A landscape with many valleys, sampled at points; each row gives a point and its height.
A ball rolls from a point to whichever of its 2 nearest points has the largest drop for the distance, and stops where none of them is lower. Distance is the straight distance between rows; heights are no part of it.
j_611 h=5.42: 5	19	-22	-26	18	1	-20	9	5	11	-23	-17	16	-6	-20	0	-7	-1	24	-12	1	-24	-13	4	1	2	7	1	-23	-4	-20	10	16	0	-6	-23	-3	-16	14	8	8
j_429 h=5.90: -3	-3	14	-9	-31	15	23	-13	-24	16	25	0	8	4	-31	4	3	-8	-5	-3	32	11	6	24	32	-10	5	6	-14	2	-37	-23	-10	23	-21	22	3	35	-16	9	-8
j_971 h=1.51: 5	-4	16	16	0	-7	17	4	-4	8	-12	2	12	17	5	-12	8	-19	-4	3	34	21	4	-23	-2	-14	-15	-11	37	4	17	-9	-12	6	9	2	-11	4	-7	-24	5
j_485 h=5.54: -19	23	-47	21	4	-6	-11	-2	-17	-4	-12	26	-12	22	0	21	4	-27	-11	-10	-1	32	-6	-1	1	13	-1	-20	-26	10	11	-19	12	-7	-25	28	-10	9	0	-16	-23
j_852 h=5.60: -5	-7	-14	-20	9	-2	24	17	7	-3	1	-2	-15	-29	-2	-1	-9	-1	-9	-3	-26	-31	11	1	6	-12	18	-1	5	-8	1	-9	-6	18	8	25	8	-23	5	-6	-4
j_865 h=3.65: 18	-17	-24	-12	16	-25	-20	25	-5	3	8	-24	-15	-2	-7	4	17	9	2	31	-36	-23	23	23	10	1	-8	6	-15	5	-11	10	4	17	16	-21	22	-9	23	-4	11
j_459 h=4.71: 9	20	7	7	-13	9	-1	-19	6	-18	-1	-11	-1	6	-2	26	-5	9	8	24	30	-13	-3	7	-3	-23	-7	6	11	5	-19	1	2	-1	5	-25	-6	-15	-4	7	12
j_835 h=6.16: -25	16	27	32	-17	-9	32	-26	-19	-12	15	-12	7	3	-18	10	7	-5	-5	17	22	22	2	6	-4	-12	-8	-19	-17	-5	-45	-12	3	-1	-22	-1	15	15	9	-9	2
j_679 h=0.53: -14	-4	-8	3	-5	-13	-9	-12	4	9	42	-13	-13	-10	2	23	-14	6	-14	8	-11	-15	-19	9	34	10	8	1	-22	-11	7	35	-14	12	4	-6	13	13	35	26	14
j_563 h=2.62: 9	6	-26	-7	5	-9	-42	25	-12	1	-29	21	13	39	3	3	1	-16	-15	-20	-1	-14	8	5	29	9	-3	23	2	19	19	13	18	20	-1	24	-19	-16	4	-13	-14
j_527 h=4.28: 8	-22	1	-12	8	-22	-21	16	5	1	13	-12	-2	9	-3	8	11	35	22	18	12	-23	-13	3	-8	3	-14	18	8	13	-1	3	9	-11	33	-59	15	-21	-5	14	22
j_423 h=3.83: 28	-28	-18	10	12	6	-1	33	0	14	-52	17	0	-3	27	-11	40	-19	-6	12	-23	-10	13	-18	-35	-5	-8	11	36	20	-2	-17	10	-11	-4	7	1	-23	-45	1	-7
j_97 h=5.47: 4	19	37	-11	13	-30	-14	-29	-12	-11	28	-14	-5	-2	-23	0	-7	18	-9	-7	21	0	-21	17	14	10	-2	-7	-2	-22	-5	23	-8	35	0	-33	-19	15	4	7	38
j_904 h=0.99: 11	-32	29	-8	11	-4	-19	27	22	-6	-5	18	-2	16	24	-5	5	36	8	-17	-39	-15	-4	-22	-32	15	-6	14	9	-1	6	34	25	-17	-6	-13	21	-4	-7	1	-13
j_845 h=3.24: 14	-2	-23	-12	17	-6	28	-2	-8	26	-11	-38	7	-39	18	-10	24	-11	-8	21	-11	-24	-14	-1	10	6	22	-26	16	14	-15	-26	-31	14	10	-14	-8	-4	7	12	19
j_859 h=5.14: 7	-20	17	5	4	21	33	18	26	-15	-1	-1	-7	-25	12	-11	-11	36	1	11	-40	-18	19	-26	-23	-19	8	5	27	-3	-6	26	-1	-14	16	7	8	-23	9	-8	-14
j_738 h=5.07: 13	1	-17	-7	-1	0	9	26	19	-10	-17	12	-15	-2	-3	12	14	1	-3	19	-20	-17	10	-21	-40	-9	-11	0	26	-3	-15	-18	22	-20	10	20	15	-36	-10	-19	-2
j_104 h=1.42: -10	-18	35	-4	24	6	-3	26	18	7	-1	-3	12	-21	4	-13	6	32	21	-9	-34	-8	-7	-21	-25	12	7	10	-3	4	-10	22	0	-15	2	-4	20	16	-13	33	-8
j_613 h=5.05: 7	-5	3	21	-3	-12	-23	-4	7	-15	26	-9	-29	-1	-19	27	1	17	-3	16	15	-26	-24	-7	-17	6	0	-2	14	-23	-4	46	4	8	-4	-11	-5	-9	18	14	28
j_24 h=1.90: -1	-4	7	-3	7	-3	27	6	18	4	9	-2	-34	-28	-15	-2	13	8	13	-4	-28	-2	-13	-17	-30	9	20	-11	-19	3	-18	-3	8	-17	13	-3	43	-10	17	-5	-12
j_115 h=6.27: -14	-24	12	-14	-23	23	26	-8	5	14	39	14	-9	-14	7	2	5	-8	-18	6	0	6	14	5	2	-13	20	-22	-36	-25	-12	-12	-33	-10	-2	28	22	12	14	-11	-11
j_213 h=2.07: -13	29	2	10	25	6	-5	-2	-2	-2	-20	18	1	1	5	8	-6	-17	0	-14	28	41	7	-18	5	20	1	-5	-3	16	24	0	-1	-14	-1	-15	-13	30	-7	-2	-4
j_354 h=2.18: 2	3	24	-16	2	30	-24	-14	12	-18	0	33	12	-6	5	29	-16	13	5	-20	7	-1	9	8	-3	-2	20	10	5	-12	5	18	4	-1	5	4	-22	15	-2	14	0
j_776 h=5.67: 1	-10	43	27	-17	-17	-12	11	18	-17	29	11	-15	24	-1	14	9	0	-6	-5	11	1	-6	-21	-15	-12	-9	-7	33	-39	18	23	2	-2	-6	25	3	-17	-7	-15	15
j_543 h=6.79: 3	-3	-7	-17	7	6	22	-15	-3	10	-11	-6	-6	-1	-23	22	-3	-8	-16	7	9	-23	-3	-10	-3	-20	19	-16	26	-3	-24	2	-24	36	5	0	-25	-14	26	-20	15
j_333 h=2.73: 1	8	-15	10	0	-14	12	1	-2	2	-2	8	1	-4	-23	2	-10	6	0	-14	14	7	13	9	19	0	6	12	-21	16	25	5	-5	20	-2	5	-6	9	14	-17	-22
j_658 h=3.66: 26	9	-37	-16	-2	2	29	-1	-23	21	11	-24	3	-48	11	-16	8	-2	-1	5	-15	-30	-2	33	15	20	17	-4	-2	16	-29	-29	-24	12	-1	-16	-4	-17	20	20	-1
j_846 h=5.29: -1	-2	13	26	-1	-4	32	20	28	-13	-1	-8	-11	1	-13	-7	-18	4	0	9	-12	4	15	-36	6	-23	-4	7	19	-6	2	29	24	-14	18	13	17	-16	10	-28	-3
j_505 h=6.99: -3	-2	20	-10	-5	8	27	-13	16	-5	19	9	-23	-8	-34	21	-17	7	-4	2	18	-28	-7	-4	-7	-28	27	-4	10	-25	-17	7	3	33	8	-3	-3	-14	11	-12	9
j_662 h=2.57: 0	36	54	24	-7	22	7	-36	-9	-13	-3	-6	12	-15	-5	10	4	0	-16	-2	21	46	11	28	26	5	2	2	2	-15	-22	5	-5	10	-6	-3	-19	39	-5	13	29
j_704 h=6.48: -31	21	21	-13	13	-5	21	-19	-3	9	7	-16	10	-13	34	-31	-16	9	14	-8	-27	4	-13	-23	15	3	-5	-20	-15	-9	-4	-10	-8	-8	10	-7	-1	-1	12	-10	5
j_507 h=6.00: -21	9	-3	-28	6	18	12	9	-8	31	14	-28	-5	-16	5	-31	-13	-14	12	5	-22	0	6	1	29	14	22	2	-38	13	-19	-17	-11	-15	-4	13	30	15	17	5	-18
j_933 h=5.69: -16	-16	17	3	-4	-15	13	-8	-32	15	18	10	0	24	-16	12	22	-15	-15	25	20	21	6	-6	22	-9	-13	-4	-4	9	-12	-23	-19	19	1	22	-6	35	-13	11	9
j_634 h=6.07: -1	-2	5	-9	-30	4	-25	-21	-13	-21	22	-2	11	30	-4	23	8	-1	-3	0	19	-15	-2	40	5	8	-11	12	1	-24	-11	-20	-11	10	-23	4	-20	6	-15	32	14
j_603 h=6.58: -5	-12	25	-7	11	19	26	6	7	2	-17	24	-2	3	-9	24	11	-18	-19	-3	14	1	11	-12	-8	-23	22	-13	21	-4	-15	-3	-21	14	-4	30	-32	9	-5	-12	-5
j_436 h=5.83: -11	-14	-9	-3	-8	-13	9	29	15	-13	15	20	-24	-17	-7	-5	-12	13	-7	-22	-23	-14	1	-12	-1	-6	19	-4	-8	-24	19	-6	19	-8	18	21	21	-22	-1	-20	-4
j_559 h=5.20: -3	-9	-6	-2	6	12	-5	-7	-26	-6	-12	-6	28	38	-3	-35	-7	-27	13	-4	16	22	7	1	0	3	-19	4	-3	26	11	-37	17	5	-9	-13	-20	15	-34	1	-9
j_878 h=5.03: 11	1	-30	-2	1	25	-15	-7	-1	26	-13	-22	22	-18	17	-28	-5	-5	24	-7	1	-3	-5	14	-7	21	-1	3	-22	13	2	0	-13	-27	3	-23	10	-3	-7	24	-17
j_864 h=5.27: 5	2	34	8	10	-4	-25	-26	-1	-17	18	-19	9	-4	5	19	-21	22	-6	5	5	-20	-25	14	2	0	-2	5	15	-27	-12	46	1	22	-12	-43	-16	11	23	24	28
j_581 h=1.12: 13	-1	-9	-8	-13	-23	-18	-1	0	-10	34	-2	-3	1	-4	11	-28	14	-15	-26	-5	-27	-5	23	27	7	17	4	-10	-19	36	39	4	25	-3	-11	-1	6	27	3	-1
j_681 h=5.66: -5	28	-10	22	6	-15	-24	18	4	-27	-7	39	-16	26	5	19	-4	-21	-16	-19	15	23	11	-8	6	0	-2	-1	2	12	28	-7	34	-8	4	32	-22	4	-4	-16	-16
j_715 h=4.83: 8	12	-3	19	7	-10	-4	-1	38	7	-5	18	-23	-14	-2	26	1	16	9	8	6	-12	-23	-28	-19	-3	-4	-4	22	-12	10	27	9	-11	13	-3	7	-27	11	-1	19
j_697 h=5.93: -25	12	10	15	-1	-26	-1	-11	-8	-20	8	22	-6	13	-2	18	8	-6	-11	1	-8	12	-13	7	-26	5	-2	-9	-1	-18	9	-31	18	3	1	28	-20	-26	-2	-15	-8
j_263 h=1.14: -10	-2	18	21	-22	-21	-3	-16	-4	-10	34	-11	0	13	-3	22	-2	10	-14	22	12	-5	-2	15	34	1	-15	12	12	2	-8	51	-2	22	23	-15	0	16	25	14	26
j_626 h=2.39: -1	13	-26	2	12	2	-10	-17	-5	6	-12	37	8	-4	11	1	2	-9	2	-27	23	30	-17	9	11	29	1	16	-11	30	40	-11	-7	4	9	3	-28	25	-24	17	-7
j_309 h=4.88: 9	18	40	41	-19	8	9	-22	18	-39	6	4	6	-20	-10	20	-12	30	4	23	13	3	14	15	-24	-18	-3	9	26	3	-8	16	20	-1	-6	-8	-20	-16	3	7	4
j_926 h=4.37: -1	11	-22	8	-9	9	-3	-21	24	-8	16	20	-8	-25	4	27	7	3	8	-5	32	3	-10	19	-7	17	16	-9	-7	0	6	-24	-15	-14	9	7	-12	3	-12	21	6
j_315 h=4.72: 3	-18	-34	8	-16	35	18	2	5	-1	-7	-6	2	-16	15	-5	-14	-12	-1	2	-15	16	29	9	11	10	-8	-5	-6	23	21	-9	-5	-33	11	8	16	19	0	-2	-30
j_571 h=4.12: 34	-34	-8	15	11	10	-6	28	7	15	-22	7	5	-3	9	-13	22	2	10	22	-11	-3	15	-22	-24	6	-8	16	16	39	12	12	8	-10	16	-15	12	-1	-32	26	-15
j_530 h=6.73: -18	30	-4	16	2	0	11	-5	15	-15	-33	11	6	-10	13	2	-17	-12	4	-25	-5	18	-12	-13	-16	-4	10	0	18	-5	7	-12	23	-32	-11	18	-8	-13	-7	-6	-7
j_439 h=1.79: -4	2	-3	-4	12	13	19	3	-7	18	-13	2	13	-7	1	-15	7	-18	8	-1	24	22	-9	-16	1	-3	6	-23	6	23	4	-24	-21	-6	4	-6	-9	18	-4	-10	-5
j_801 h=6.13: -6	-4	-3	-9	-17	15	12	-11	-13	26	16	-13	-11	6	26	-5	13	-4	-16	21	-13	20	4	5	11	2	0	-15	-21	-15	-1	-14	-34	-1	2	18	10	22	14	2	-10
j_373 h=5.39: 12	-12	-48	5	-4	1	14	-3	-26	3	-29	16	2	9	13	8	3	-36	-25	8	-13	26	16	2	-3	20	-11	-19	-12	30	23	-44	2	3	-14	16	-10	8	-5	-11	-25
j_969 h=4.89: 14	0	-9	-11	-13	14	12	2	16	-5	-22	8	-12	21	-6	-2	5	-1	12	11	4	0	8	-26	-42	-1	-5	-13	13	-12	-12	-27	16	-26	-6	-12	21	-22	-18	-24	-14
j_124 h=2.49: -19	20	-15	-8	5	-7	20	6	7	0	5	1	-28	-19	-19	-11	-28	-8	10	-16	11	2	18	-14	21	2	18	4	-26	12	1	16	12	-11	14	2	18	15	17	-31	-10
j_869 h=4.35: 27	-33	-14	7	7	22	8	19	17	9	-34	16	12	-19	35	-19	16	8	-2	17	-50	13	37	-21	-21	4	-11	3	41	22	6	21	1	-29	16	-5	11	-8	-6	0	-33
j_122 h=5.53: 21	1	36	13	-12	10	-2	0	27	-35	3	-19	-4	8	3	5	-18	-1	-10	-12	9	-11	-6	-18	-5	-21	0	8	48	-36	18	40	12	8	-13	14	-4	-16	13	-16	12
j_709 h=4.05: 2	18	-23	-7	-19	15	27	-16	-9	9	16	3	2	-26	6	18	13	7	8	5	14	-6	-12	32	27	24	3	-4	-10	17	-17	-29	-33	1	-3	0	-1	-4	6	25	3
j_736 h=1.15: 20	-21	14	4	12	-10	-11	5	-5	6	-14	-7	3	28	1	-7	1	2	1	9	19	-16	-1	-28	-16	-24	-20	1	42	-4	11	22	2	22	6	-18	-16	-20	-5	-32	11
j_770 h=1.05: -15	16	13	7	12	-16	-1	3	12	0	35	2	-19	-13	-9	19	7	14	10	1	-1	5	-21	5	16	6	18	-7	-25	-11	-1	37	-2	14	-4	-8	19	26	13	9	17
j_980 h=1.61: 18	-20	4	8	-22	-9	-2	-5	-10	-8	20	-21	-3	10	3	7	-4	-7	-16	39	15	-21	-1	1	18	-14	-17	15	36	2	19	37	-15	22	22	-1	-16	-23	27	0	20
j_792 h=6.25: -2	15	2	-11	-27	-3	13	-14	-32	37	12	-29	9	4	31	-22	-2	-10	0	7	-13	23	-26	5	22	20	-3	-8	-31	-5	0	-9	-40	-5	-30	27	0	7	4	10	-8
j_950 h=6.05: -17	2	-24	11	9	-42	-17	-2	-11	10	-8	22	-13	11	10	-6	11	-10	-23	-21	-19	5	-21	3	-31	-7	-6	-20	-20	-13	23	-18	3	-1	-17	23	-2	-29	3	-23	-7
j_69 h=5.84: -7	24	-11	-34	6	5	7	3	-28	27	-9	-34	8	8	5	-22	-4	-6	8	6	-26	-14	7	8	17	-5	13	-19	-30	-7	-42	-28	-3	1	-21	0	9	-7	7	-15	-9
j_433 h=2.31: -9	48	25	26	6	8	-4	-26	2	-8	-5	7	-11	-6	-22	30	-5	4	6	12	23	41	11	4	7	7	-1	-14	-11	17	-12	16	3	-5	-4	-13	-9	39	5	4	4
j_266 h=2.98: -1	-3	-11	0	12	-20	5	-7	-23	7	-11	-12	9	23	-25	18	1	5	-8	16	-5	-8	7	14	14	-7	-12	4	-12	19	-16	9	-9	32	-10	0	-7	6	22	-14	-13
j_201 h=3.94: 19	-34	-19	-19	17	-14	-40	22	-8	23	7	-12	-7	-6	1	-3	24	19	11	14	-28	-19	-6	18	-2	17	-7	6	-23	13	4	-6	-3	-9	16	-38	27	-3	10	13	16
j_391 h=5.98: -7	-26	26	4	-12	3	-2	-5	2	-2	25	1	8	5	16	2	12	21	-10	17	-24	-7	6	9	6	-11	-14	-7	2	-10	-10	7	-22	-11	7	1	7	11	2	21	-1
j_991 h=6.17: -1	-10	10	-6	-25	-7	1	-15	-8	-4	27	-23	20	16	3	3	5	5	-18	13	3	-21	-12	30	22	-7	-7	0	12	-22	-23	-2	-31	13	-15	0	-14	3	4	20	22
j_746 h=5.62: -15	28	-25	-45	21	16	-5	-7	-11	9	-30	-4	18	3	6	-10	-6	-4	7	-11	-9	-13	12	1	5	9	6	-8	-27	-2	-25	-8	17	0	2	-25	-1	-16	1	-18	-9
j_342 h=4.86: -1	-7	-34	-11	-2	43	-12	-6	10	2	-20	10	13	3	5	-14	-10	-14	20	0	11	17	21	12	-2	16	7	-1	-24	34	10	-6	6	-18	1	-18	3	27	-17	15	-34
j_558 h=7.16: 4	-2	28	-17	-6	10	16	6	29	-4	13	-5	-8	-17	-24	-1	-25	8	17	-16	25	-14	-8	-18	5	-24	25	-1	15	-22	-28	1	19	11	0	-13	19	-15	-5	-2	23
j_576 h=5.34: -1	7	15	6	17	28	0	-16	-22	-15	-23	-3	44	21	2	-3	-5	-21	16	7	15	31	0	6	-11	-5	-3	3	12	22	-3	-22	-1	12	-9	-9	-30	31	-24	31	-7
j_208 h=3.44: 15	-1	-32	-13	19	18	10	34	1	2	-64	24	11	-5	22	-22	11	-23	-16	-11	-19	-9	33	-32	-11	6	-5	9	34	30	-10	-9	15	-14	15	7	-13	-27	-18	-24	-13
j_3 h=4.09: -1	-10	16	-14	33	-10	1	5	-2	4	-1	-23	10	12	12	-11	-2	13	7	15	-28	-36	-22	-13	-7	-3	-6	-3	13	-11	-28	10	-10	19	4	-28	-1	-18	-1	15	18
j_637 h=2.85: 8	29	41	17	-11	-2	-1	-52	-20	-30	1	4	28	3	-4	-4	-8	10	-13	-5	-4	30	-1	25	6	11	-12	20	18	1	1	-12	-10	23	-4	8	-46	23	-7	10	9
j_369 h=5.89: 26	-3	-6	16	1	-10	-31	24	3	7	-13	30	-27	21	-15	17	18	2	11	17	33	-4	-14	-18	-28	9	-7	22	15	3	24	15	17	-3	-6	11	3	-23	-27	10	13
j_403 h=5.59: 6	0	23	7	1	32	-15	17	23	-9	0	-4	0	-4	-11	-31	-23	-5	6	-48	13	27	21	-12	-2	-2	13	5	-12	-3	18	11	12	-24	-14	3	8	25	-18	-7	-28
j_289 h=5.77: 14	5	-1	24	14	-6	-32	31	11	-18	-11	41	-22	20	-12	16	7	-1	4	-18	37	8	7	-6	-4	1	-3	17	13	9	36	12	33	-4	3	15	-13	-15	-24	-7	0
j_764 h=3.02: 16	-6	-16	-11	14	19	2	23	5	11	-33	22	18	7	9	1	2	-11	-15	-6	3	-10	32	-17	19	-1	-5	18	16	26	17	8	2	14	20	24	-29	-18	-5	-12	-9
j_941 h=4.73: 2	-3	-33	-13	-8	16	15	2	-1	12	-16	-11	-10	-6	9	-26	11	-22	22	9	-15	11	3	-14	-20	0	-3	-19	-4	5	-14	-31	3	-30	4	-12	36	-10	0	-17	-7
j_513 h=4.61: -3	11	-26	13	6	-16	9	4	22	9	-2	16	-12	-17	6	22	15	8	14	3	17	3	-19	-2	-15	7	-4	-1	-2	1	11	-14	-1	-8	22	0	8	-18	-13	12	16
j_659 h=5.96: 2	-21	-11	13	9	-31	-13	12	10	3	10	23	-24	3	-13	-1	8	11	-7	-14	-11	-7	-5	-8	-20	-4	-3	-13	-18	-18	28	3	6	3	7	13	12	-19	11	-34	-4
j_617 h=5.33: -3	-2	-26	-19	17	-22	13	26	-5	-11	-27	-10	-8	-4	3	4	8	-6	-9	6	-39	-6	19	-7	-1	-13	-3	13	-4	-7	-6	-31	14	4	15	17	12	-34	2	-29	4
j_254 h=3.69: 14	-3	-5	-15	24	-12	8	7	-5	27	-1	-45	-4	-21	15	-10	23	9	3	35	-21	-27	-26	-6	-1	4	4	-9	27	-4	-34	-9	-26	14	9	-40	3	-15	5	31	41
j_547 h=3.31: 17	-18	-30	-24	17	-20	-9	3	-32	25	0	-35	10	1	-15	-14	7	-3	11	18	-13	-20	5	24	25	4	-10	3	-12	21	-12	1	-19	32	-3	-18	1	-11	10	-4	12
j_725 h=3.09: -21	23	30	9	2	-13	7	-42	-22	-25	-2	11	26	13	19	7	1	-13	-17	-2	3	35	-2	11	4	10	-6	-3	11	8	-4	-18	-25	21	-3	33	-32	25	3	-9	11
j_474 h=5.82: -22	-1	26	6	-7	-10	-32	-1	-15	2	10	9	0	6	4	-17	6	-19	-7	-29	23	38	-26	7	2	6	0	1	-18	-22	24	-1	-5	2	-23	21	-10	33	-28	23	4
j_375 h=6.61: -13	11	4	-1	28	-5	6	5	14	5	-23	11	11	-8	29	-17	-3	-4	-1	-25	-26	-2	-6	-27	-2	7	-3	-5	6	4	11	4	3	-10	5	13	2	-12	8	-6	-4
j_884 h=6.36: -26	34	16	-8	-12	-2	21	-21	-22	13	7	-28	21	5	13	-20	-12	5	6	-12	-25	20	-14	8	32	4	-1	6	-18	0	-10	-11	-14	2	-15	23	-5	13	9	-4	-6
j_355 h=5.19: 17	7	-33	-11	6	11	-25	3	7	20	-17	-28	23	-2	28	-15	-4	-20	13	8	-17	-25	-17	13	1	12	-10	7	1	-1	-2	10	7	-33	5	-27	18	-13	7	9	9
j_457 h=4.53: 5	1	8	8	-14	1	-20	4	5	-4	10	-9	0	-1	-2	0	5	17	33	7	43	2	-9	9	3	0	-12	22	15	11	2	0	0	-8	9	-30	-4	5	-22	15	23
j_339 h=1.45: 18	-51	-10	-11	-2	2	-47	28	16	7	-11	15	7	18	15	0	4	20	0	-13	-9	-30	13	11	-11	11	-8	21	-12	-3	19	26	13	-30	-4	-18	12	0	-7	-2	-14
j_200 h=5.51: -11	-16	-10	7	2	-18	0	7	-38	13	16	4	-1	5	-9	-10	14	-9	-3	8	15	21	-18	7	9	6	-21	12	-18	19	20	-26	-30	13	-3	20	-12	13	-25	34	-4
j_110 h=5.35: -22	1	-20	13	8	-11	13	1	-34	3	-6	-3	13	20	4	-15	-7	-30	6	0	12	41	-6	-8	29	17	-23	1	-14	48	14	-45	3	8	-11	8	-2	21	-22	19	-15
j_100 h=2.22: -19	9	-11	-7	4	10	38	-19	10	-3	1	-5	-16	-21	-24	-2	-13	12	12	5	-12	1	8	-6	-13	2	13	-16	-24	1	-18	-3	13	-23	18	-21	10	0	18	-26	-18
j_811 h=7.35: 11	-10	5	-22	0	10	-2	23	21	17	6	15	-26	-12	-28	-5	0	5	17	-22	44	-8	-3	-11	-7	-20	32	16	7	-15	5	-12	6	10	0	-6	6	-2	-26	-9	7
j_255 h=5.06: 0	10	-23	7	-1	14	-21	-8	-19	-11	-27	-4	28	15	4	-10	1	-13	2	-9	-5	4	2	11	-10	13	-19	10	-15	20	4	-26	29	-7	-11	2	-13	-13	-29	16	-16
j_404 h=1.60: 8	-8	9	-16	1	-5	-30	10	24	-13	7	15	-9	8	-1	25	-21	16	-10	-23	3	-29	0	9	3	-9	26	14	1	-19	24	34	18	14	-18	-9	-4	-9	18	-1	16
j_388 h=5.92: -13	5	18	-7	-25	-11	-42	0	-10	-32	19	5	1	26	-15	2	0	9	4	-7	19	-2	1	23	-12	-9	-2	12	-11	-33	-4	-7	17	-7	-28	4	2	3	-17	13	12
j_714 h=5.70: 5	-9	20	5	6	23	-16	3	1	14	-6	14	-7	13	3	-36	-1	-18	-5	-50	18	35	-3	-6	-22	11	4	-12	-2	-10	34	-17	-2	-7	-29	4	-5	29	-32	22	-17
j_63 h=1.88: 10	-13	-26	8	-6	-16	-30	5	-1	-9	-1	16	5	2	9	19	-7	15	1	-2	-14	-20	-2	27	-9	9	-9	25	-19	7	25	11	10	-10	12	-6	-15	3	6	21	-4
j_118 h=1.58: 9	-10	-17	-3	2	-13	-22	-2	-13	11	-3	-23	-7	29	-10	-8	10	-6	-9	20	19	-17	-11	-6	14	-5	-25	12	26	-11	13	23	-15	11	18	-14	8	-16	13	-14	18
j_989 h=5.68: -14	3	30	-17	-6	-33	-2	-25	-12	-6	37	3	4	3	-14	-7	-18	20	-6	-6	13	-6	2	12	22	-8	2	9	-13	-21	-1	-4	3	38	7	-20	6	19	14	-6	16
j_374 h=6.42: -10	-19	5	-20	-9	27	25	12	15	10	6	15	-15	-9	-14	-4	10	-12	-8	-12	15	3	15	-23	-12	-19	19	-20	-7	-20	-18	-24	-20	-2	-1	29	12	17	-6	-11	-16
j_942 h=4.55: 11	-14	-28	-10	-5	18	12	4	3	6	-27	-9	8	-11	35	-29	3	-9	-3	6	-42	9	31	-4	-11	1	-2	-15	3	9	4	-14	-6	-40	21	-9	19	-18	1	-13	-26
j_438 h=5.85: -18	-9	44	6	-11	-18	5	-24	2	1	41	-6	12	-14	6	-5	4	32	-4	-2	-3	-3	-5	13	-7	6	-4	-10	-12	-6	-4	-2	-15	6	20	-29	6	19	8	5	0
j_816 h=1.52: -11	12	-6	9	0	-16	15	12	25	4	31	-6	-33	-26	-15	5	5	5	11	18	-8	-7	-17	-10	13	-4	13	-10	-18	-3	-15	7	20	-14	14	-1	46	-7	8	-2	15
j_609 h=5.79: -23	0	24	17	-6	-22	-13	2	9	-25	17	0	-5	17	-8	4	15	15	9	0	-10	4	-25	-4	-29	-3	-4	-3	-1	-30	-6	-4	18	-6	-21	16	10	-15	-10	5	9
j_700 h=5.40: 4	-1	12	7	-17	18	1	15	17	-8	-12	-20	-1	2	-2	-6	-22	1	-3	-1	-1	-6	16	-16	24	-20	0	1	25	-8	5	44	10	-8	0	13	7	0	27	-19	-2
j_414 h=5.50: -7	4	21	9	-24	27	6	-1	25	-5	20	-13	0	-14	4	-23	-20	3	6	-29	-13	3	12	3	-3	-13	12	-10	-3	-21	13	27	0	-29	-12	5	21	18	20	-16	-14
j_214 h=5.01: 7	-11	17	28	-12	21	29	-8	18	-21	-3	6	4	-18	3	5	-17	31	-2	17	-13	-6	12	-4	-25	-18	-1	-2	33	8	3	29	-1	2	0	-1	-18	-9	10	4	-11
j_261 h=5.23: 13	-15	-45	-8	0	-9	-11	4	-17	13	-35	4	14	10	9	-30	3	-35	-13	-15	-9	6	5	2	-5	9	-22	2	-14	13	23	-29	13	-11	1	1	0	-15	-7	-18	-17
j_841 h=6.28: -19	29	3	14	-9	12	20	-9	-5	-7	8	-22	-17	-16	-36	29	1	-14	11	1	25	17	-8	11	12	-9	6	-15	-21	-2	-42	-5	10	-11	-34	10	16	11	-5	8	6
j_435 h=2.25: 5	12	-27	-8	-6	-20	-35	-4	-11	-3	-1	8	22	26	0	24	-2	2	-7	4	-13	-17	-6	30	16	8	-15	28	-8	2	19	20	1	16	-6	27	-29	-4	10	4	3
j_586 h=6.06: -15	9	25	-11	-14	17	32	-20	-18	-7	7	-1	16	0	-10	-2	-8	-16	-4	-5	16	27	17	14	3	-11	1	-17	-11	3	-32	-26	-10	6	-28	21	-4	30	-4	-13	-18

Where does a ball stop that starts at each point below?
j_865 -> j_679
j_438 -> j_845
j_558 -> j_801
j_637 -> j_736
j_811 -> j_801
j_423 -> j_904
j_69 -> j_942
j_659 -> j_942
j_835 -> j_255
j_846 -> j_679

Write out the way that a ball takes from each point below.
j_776 -> j_122 > j_700 > j_846 > j_859 > j_214 > j_309 > j_459 > j_457 > j_527 > j_201 > j_865 > j_547 > j_266 > j_333 > j_124 > j_100 > j_24 > j_816 > j_770 > j_679
j_869 -> j_571 > j_423 > j_208 > j_764 > j_563 > j_435 > j_63 > j_339 > j_904
j_991 -> j_391 > j_438 > j_989 > j_97 > j_864 > j_613 > j_715 > j_513 > j_926 > j_709 > j_658 > j_845
